Points, in no order, along strands that fork and pass close to each other.
Two points are linked if the straight distance between their rows is under 68.6.
Tul: [ -5  27 -16  17   2  14 -13  -5   1  13 -23   5  -6  12   8  -3  12 -20
   2  32  -1 -23  -6  11  15]
voge: [  1 -20  23  27  10 -10   7   6   9  -3   9 -13 -25  -2   1  12   1   9
 -11 -29  13  36  -6   1 -25]
lav: [ 11  -5  -5  27  28  10  22  13  17   1  -7   8 -15  10  26  20  13  26
 -32  -4  31  26 -24   7   4]
pag: [ 42  10  -3  40   0   6  22  -6 -21  22 -13   8 -20  26  16  26 -11  16
   3 -20  29  -1  -5 -11   6]
dasu: [-13 -11  11 -37  30  -1 -17 -24  -6   6   6  12  20  -9  -6  -2 -21   7
  17  26  29 -19  23   5 -18]
suf: [-15  15   0 -16 -23   4 -12  -2  -2  -4   5   7   3   3 -13 -18 -17  -9
  24  21 -29 -14   2 -26   6]
Veko: [-34 -19 -11  -2  -5   4 -21  14 -14   1  -1  20  -1  -2  -8  -3  11 -15
  15   2   0 -25  -1   6  17]
Gev: [ -4 -28 -31 -13  13  -9   5 -11  30 -12 -31  14 -27 -10  -1  13  -6   0
 -14   2  35   4 -11   1 -18]
govus: [ -8 -19   6 -21  12  -9   0  14  27 -19   0 -25  12 -15 -20  -4   8  20
   2 -13 -13  18   3   6   0]
Gome: [-29  15  -4 -32  28  -4   6  22  -4   6 -12   5  21  12  -2 -30  -9 -18
   2  26 -17  -8  12 -17  10]
nutof: [ 33   5   9  41  -4  21  16  -8 -33  25   6  27   3  11   5  31 -19  20
   3 -16  48  -1 -12  -6  -8]
topa: [-12 -20 -17  -7 -12   3  -8 -41 -12  20 -19   2 -15   8 -10  21  -5  -8
   9  19  23 -28 -18 -21  13]
luga: [-13  15  10 -39  -8 -30 -18  -6   4  11 -13   8  20   9 -35  -8 -38  -4
  27  -9 -33  11   6 -15 -16]
gizos: [ -7  -9  20  -4 -16  -8 -11  15  20  -5  -4 -14  25 -17 -31   2 -10  -4
  27 -28 -21  22   5   9   9]
Gipe: [-28 -16  15 -17  18  -3  -8 -11  23 -11 -17 -19   7  -8 -11  -5 -10  -3
 -20  25 -11  -2   1 -15 -26]
Nubu: [ 16  23  15  13 -34  13 -23  21  -6   5  23   5  24  15   7   0  16   6
  16  16 -26  -5  -1  11  10]
fovin: [ 28   9   5  21   2  16  12  -8 -12  -8   3 -21  -1   0   8   3   7  28
 -22 -23  32   3  18   3  -3]
lovot: [ 15  25   3  41  -1  16   5  12   4   9 -24  -7   4   9   8   7  29  -7
  -2   6   7 -15  12  14  15]
nobad: [ -8  -7 -16 -21   2 -13  11  -9  -4   3 -20 -18  -7  -2  -4  11  -1  -3
  15  14  -6   0   4  12  11]
pina: [ 34  26   9  26  34  30   9  22 -22  22  16  22  12  -7  10   2  16   7
 -14 -10  28  -7  -2   0   3]
Sus: [ -7  -6 -20   6 -32  10 -16 -13  -4   6  28   6 -18   9  -7 -12  -7 -10
   1  24  22  -5  -3   1  19]
temad: [ 40  26  -4  30  16  28  11  -5  -3  23   0  16  -1  -1  28   9  18   2
 -33  -5  15   8 -12   9   9]
vovom: [ -6  -2 -11   4  14   3  13  -2  12  -6  19   5 -12  -8   8  -8   4  19
  13   3 -34  16  -5  14  13]
filag: [-34 -17  -4 -12  33  -5   3 -20  21 -16 -25   2  -4   4  11   6   1   0
 -31  33  19 -18 -12  -2 -28]
Zafu: [ 22  -8  11  35  -8  22  -3   4 -13  10  -1 -13  -3   1 -15   6   3  23
  -6 -15  37  -8  -2  -2  22]
Roni: [-15   4  24  17  13 -16  10  30  22 -20  -4 -15  -6  -1  -3 -21  -9   1
 -11 -10 -17  19  14 -13 -21]
tibo: [-27  13 -18  -6   4   1 -17  26  -1 -12   5  -2   9  16  13 -14  -1  14
  -1  -4  -8   0   7  18  18]
mif: [ 23  11 -20 -11 -27   6  -1  -6 -23  -8  13  -3  -3   5  25  -4   6  -3
   5  -3  -7   0   7  14   8]
figif: [ -2 -15   3  -8 -18  -9 -14 -19 -14   8  -4  15  -6   4 -27  -2 -21 -23
   7  34  23 -37  -4 -20   2]
Revur: [-42  -5  20 -24  34 -27   0   6  25 -15   0  -5 -14  -3 -16  -9 -23 -10
  -2   7  -9   6 -12 -18 -32]
Ruzef: [ 14 -19 -20   7 -19 -10 -11  -5  -8  14  -1  -2 -24  17  -7  -6 -14  -5
  -2  19  18  23 -10  12   9]
Mot: [ -7 -17 -18 -26  -1 -13   0 -20  -2  13 -26  -9   9 -18 -31  12 -12 -10
  22  18  20 -12   6  16  -8]
vapo: [ 25  26  26  27 -17  26  22 -12 -27  19  28  10  -3  -2  11   4   3  10
   6  -2  11  10 -17   3  22]
Pov: [  7  17 -12  -3  38   0  27   4   2 -21  -1   0  -9  -4  23   5  40   3
 -19  -9 -17  -8 -13  13   5]
noli: [  7  14  12  33  29  31  20   8 -19  13  -3   7  13 -13  18  24  39  16
  -3 -27   8 -16  -1   4   0]
gokag: [ -2  40   5  10  10   7   3  32   1  -1   8   6  15  10   8 -24   7   5
   2  -8 -21   8   6  17  41]
Boda: [ 30  10  16  29 -29  24  17 -18   1   5  12 -14   5  -1   7  10   9  13
   5  10   1  18  -4  -2  11]
fov: [-13  -8 -23  -1  33 -15  17  -4  27  -7 -13   7 -21  21  26  12  24  -2
 -32  17   8 -12 -29   5 -17]
nukid: [-42  10   9 -32  11 -14  -7  -5   1  10   6   5  37  12 -15 -22 -30  -6
  22  14   0 -14  22 -16  12]
kalo: [ 12   3 -18  -5 -32  17  -5 -27  -4   9 -12   5  -2   5   5  33   8  -7
   7  22   5 -33 -17 -14  19]
Kezu: [  3 -21  -1  -3  21  -8  35   6   9  -2  10 -11 -17 -12  17   0  15   3
   4  -2 -29  20  -6 -11   0]
nom: [ -2   9  13 -24 -40 -17 -25 -12  -2  -2  -1   5   6   4 -31 -10 -31  -9
  26   7 -33  -5   0   1 -10]
kupo: [ -6 -24 -10 -45  12 -22  -2   2   7 -25  -6  -4 -18 -16   1   9  -9  -3
  -8  -7  -6   0  -8  -6 -32]
dani: [ 26   6 -10  12  39   6  29   2   2   3  -1  13  -9   1  35   6  28   6
 -36  -1  -1  16 -19  15  15]
Dadad: [  5   6  17  18  18  -9  28  16  23 -33  13 -12  -9  -7  21 -11  20   1
 -22 -19  -6   3  16  -4 -14]
kub: [ 22  21 -12  31 -27  14 -13 -14 -15  13   7  11   8  21  22  21  24   3
 -14  12  -8 -10 -16   3   7]
zivo: [-34 -17  19 -45   4 -18 -19  13  20 -14 -10   6  15  -9 -23  -9 -21 -15
   1 -32 -23  19 -12 -12 -10]
semu: [ -6 -27 -14  -9 -19 -17 -31 -19   2  11  -9  -1   2  -8 -27  17  -5 -21
   4   3   8   2  -4   6 -15]
Vupe: [ 36   1   4   5 -19  11   0  16   5  -6  15 -25   8 -10 -19   3 -12   9
  10  -9  29  36   4   2   1]
dafud: [  9  25 -21 -22   2  22   9  -4  -4 -16  -3  10  -5  -8  12  -9   5  -9
   5   5 -22 -18   6   6  12]
bar: [-24 -13  10   4   7  -4 -22  26  -1   5 -16  -2  -5   0 -19  -4   2  -9
  23 -10 -29 -16   3  -6   4]
sori: [  3  -3 -30  17  23   1  12 -12  23  -6 -28  23 -21  13  38  23   6  16
 -38   0  22  -4 -31   4   1]
seb: [  0  -9 -15  10   9  22  -2  -3  11   4  -2  10 -10 -15   2  -2  13  15
   0  13  -8   2 -17  16  31]
dafa: [  2 -17 -24  11   6  -7   4   3  13 -12 -37   3 -29  -5  10  19   4   3
  -3 -22  15  -8   8   8 -26]
Defu: [-26   6 -13 -15  -3  16 -14 -31   0   3  13   9   3   0   2 -17 -12 -11
  -4  42  11 -17   1   0   8]
Zuz: [ -6 -24 -11  -5  15 -18  28   9  10   0 -17  -4  -8 -10  10  -2  12  -9
   2  21  -4   4  -3 -15 -16]
Tizog: [-35  14  14 -48  21 -37 -23   5  20   9 -10   2  17   4 -39  -6 -30 -15
   3 -27 -12  19   5  -9 -23]
dun: [  4  20  12  -3 -34  -2 -12   9  -5  -6  23  -3  25  17   1 -17 -11  16
  13 -12 -35  11   8  -5  20]
supi: [ 15   1  32  18 -25  10  13  -5 -33   3  37  -5  12   6   8  -3  -2  -2
  15 -18   2  -5  -4   1  27]
Fab: [-23   8  -6 -27  22 -21   3   0  22  -8   5 -10  -7 -17 -16 -16 -25  -9
  16  -7 -15   6  14 -21 -17]
fipil: [-22   3 -18 -29   4 -27 -16  -2  -1  -2  11  -6  11  -7 -22 -25 -26 -15
  18  -5   1 -14  26 -13  -6]
zet: [ -9   2  29   8  -6   2  -7  29  -1 -12   6 -12  13  -4   3 -19   0   2
  -8 -36 -13  22  21  -2 -15]
Zib: [ 36   2  -3  31  -9  23   0  -9 -22  18  -3   7  -8   8   9  21  12  20
   5 -25  17 -29 -10  -3  29]
lopub: [-49 -18  21 -38  11 -14  -7   4  15  -8 -21  14  30  -4 -22 -30 -24  -2
  -4 -10 -22  -6   6  -9  -8]
zov: [ 16  23  12   6 -30   6  -4  23  -8   3  10   2   4  10   8 -14   9 -32
   8  16 -17 -28  -3  -9  19]
kur: [ 30 -21  16  34  -9  11   3  -3 -17  17   7  24   0  -4   7  25   2  18
   6 -14  17  12  -2   1 -21]
Dat: [ 17 -12  -6  12 -18  11  24 -21  16  -6 -15 -13 -14 -10  15  12   7  10
   1  -1  -3  29  -4  10  -5]
Furu: [-25 -18  16 -31  24  -8  -6 -34 -17  14   0 -13  19  -9 -19  -4 -12  -4
  -5  15  19 -29   9 -13 -20]
tokav: [ -3 -22 -17 -14  -2  -3 -16  15 -15   9  -7  14  -4   3 -10  -7  -6 -20
   5  27   9 -28  13 -13   5]
Fuzig: [  5  15   3  22  -3  15 -14  -6 -25   9   9 -11   2  13  21  16  24  23
   0  -3   7   2  -8  24  -1]
Gagi: [ 27  17  -1  39 -42   6 -13   2  -4  17  22  15  -6  16   9   5  15  -1
  -9  11  31 -11  -5  -8   3]
bubon: [ 16  41   7  25  19  23  16  13  10  -3   2 -13   9  -1   4  -9  16   9
  -4   3  -9  -2  11  28  20]
mefoz: [-14 -18   5  11 -20  -7 -27  -7  12  10   6  -6   6 -15 -26  19   2 -13
  25 -14  -4  18  -8   7   9]
beso: [ 11  -5  17   1 -34  -8  -9   4 -27   4  33 -18  23   8 -12   7   6  11
  19 -23  -9  15  -6   8  17]
sunu: [  5  31 -16   3  -6  25  -4 -32  -3  -1  -6  10 -15  -5  11 -12   2 -25
 -17  27  -3 -21  -1  -6  10]
Retu: [  2  11  25  28   5  -2  14  -5  -4   8  30  -2  -9  -1   5 -15  -1  21
  15 -15 -24  24  14   5  -1]
Dofun: [  7 -16  -7 -34 -10  -6 -19   2   0 -16  16   2  -6 -19 -12  -7 -14  -5
 -12 -21 -17  19   8  -6 -20]
Pobu: [ 31   7  -3  -6 -45   1   0  -5 -12  -4   5   3  -8   4   2   4   6 -26
   9  33   5 -27  -7 -28  13]
bida: [  6  -2  -5 -22 -14 -30 -21  12   9   0  28  -1  11 -17 -23  -9 -16 -26
   8 -30 -13  27  28  -5 -17]
Lum: [-10  -5 -14  -7   6 -12  11  -6  -1 -32   2  -8   2  -6  26 -11  17  -7
 -22 -12  -8   1  20   8 -27]
Geluk: [-31  23   8 -12 -18 -23  -4   2 -11   8  14  12  16  24 -18 -23 -29 -15
  24  16 -15 -23   8 -22  22]
leku: [ 12  -4  11  13  -4   3  -2  -7 -19  -2  -4 -31   9   2   1  14  11  30
  -3 -22   6  14   4  22 -10]
Sovid: [  0 -16  -8  20 -13  11   4  -7  -1   7 -14   6 -18   9  16   1   5   5
 -18   6   3  12 -14   6   7]
bafi: [-11 -21  -2  23   6 -25   0  -7  18 -10 -17 -10 -22 -13  -5  21   8  -1
  -2 -21   0  16  -2   7 -34]
kalum: [-15 -25  -2 -39  28 -10   2   6   3   4 -12  15  23 -12 -20 -10 -17  -5
  12  21  21 -16  16  17   0]
lov: [ 12  -8  -2  -2   0  15  11  22  16 -13   7 -29  13 -15  -5   2   8  19
   3  -8   0  26  -2   2  23]
kezif: [ -9 -11  -8 -29  14  -6   4  20  -2 -30 -10  -3 -18   2  15 -11   4 -12
 -29  -7   2 -15  -3   0 -24]
Barub: [-21  -5  -3 -12  24 -13  26  24   9  -7 -20  10  11  -1   7 -15   7 -19
  -8  26 -27  -8  10  -1  -9]
kiti: [ 23 -14 -13 -18 -15  -6 -13  -1  -9  -6   8 -17  -3  -5   7   9  10  14
  -4 -19  -2  15   5   2 -16]
sibo: [ 12   8  23  26   1   8  16   8 -12  -5  17  -6 -26   0  16   0 -10   5
  -4  -9  -1  34   8   2 -16]

Follow the links from the first point to the second, and from the first to the third. Name the last point that the two ways share.
dasu; mif; figif => Sovid
Kezu; topa; leku => Sovid
lav; semu; vapo => Zuz
Pov; Gagi; kezif => kiti
Gipe; leku; sibo => vovom
govus; lovot; Roni => sunu
Lum; bubon; beso => sunu
sibo; kur; govus => vovom
Zib; zet; Gev => kiti
Revur; nutof; lov => Zuz

Name the points in between on the shortest way along the links from the first point to the second, in order.
gizos; kur => mefoz, semu, Mot, nobad, Zuz, Kezu, vovom, seb, Sovid, Ruzef, Sus, Defu, sunu, dafud, mif, kiti, leku, fovin, Zafu, Zib, pag, nutof
sibo; lopub => Retu, vovom, Kezu, Zuz, Barub, Gome, nukid, Geluk, suf, nom, luga, Tizog, zivo
govus; kalo => gizos, mefoz, semu, Mot, nobad, Zuz, Kezu, vovom, seb, Sovid, Dat, Boda, vapo, supi, beso, dun, Nubu, zov, Pobu
noli; Tizog => pina, temad, dani, lav, sori, fov, filag, Gipe, Revur, Fab, fipil, nukid, Geluk, suf, nom, luga
Vupe; Furu => lov, govus, gizos, mefoz, semu, Mot, kalum, dasu
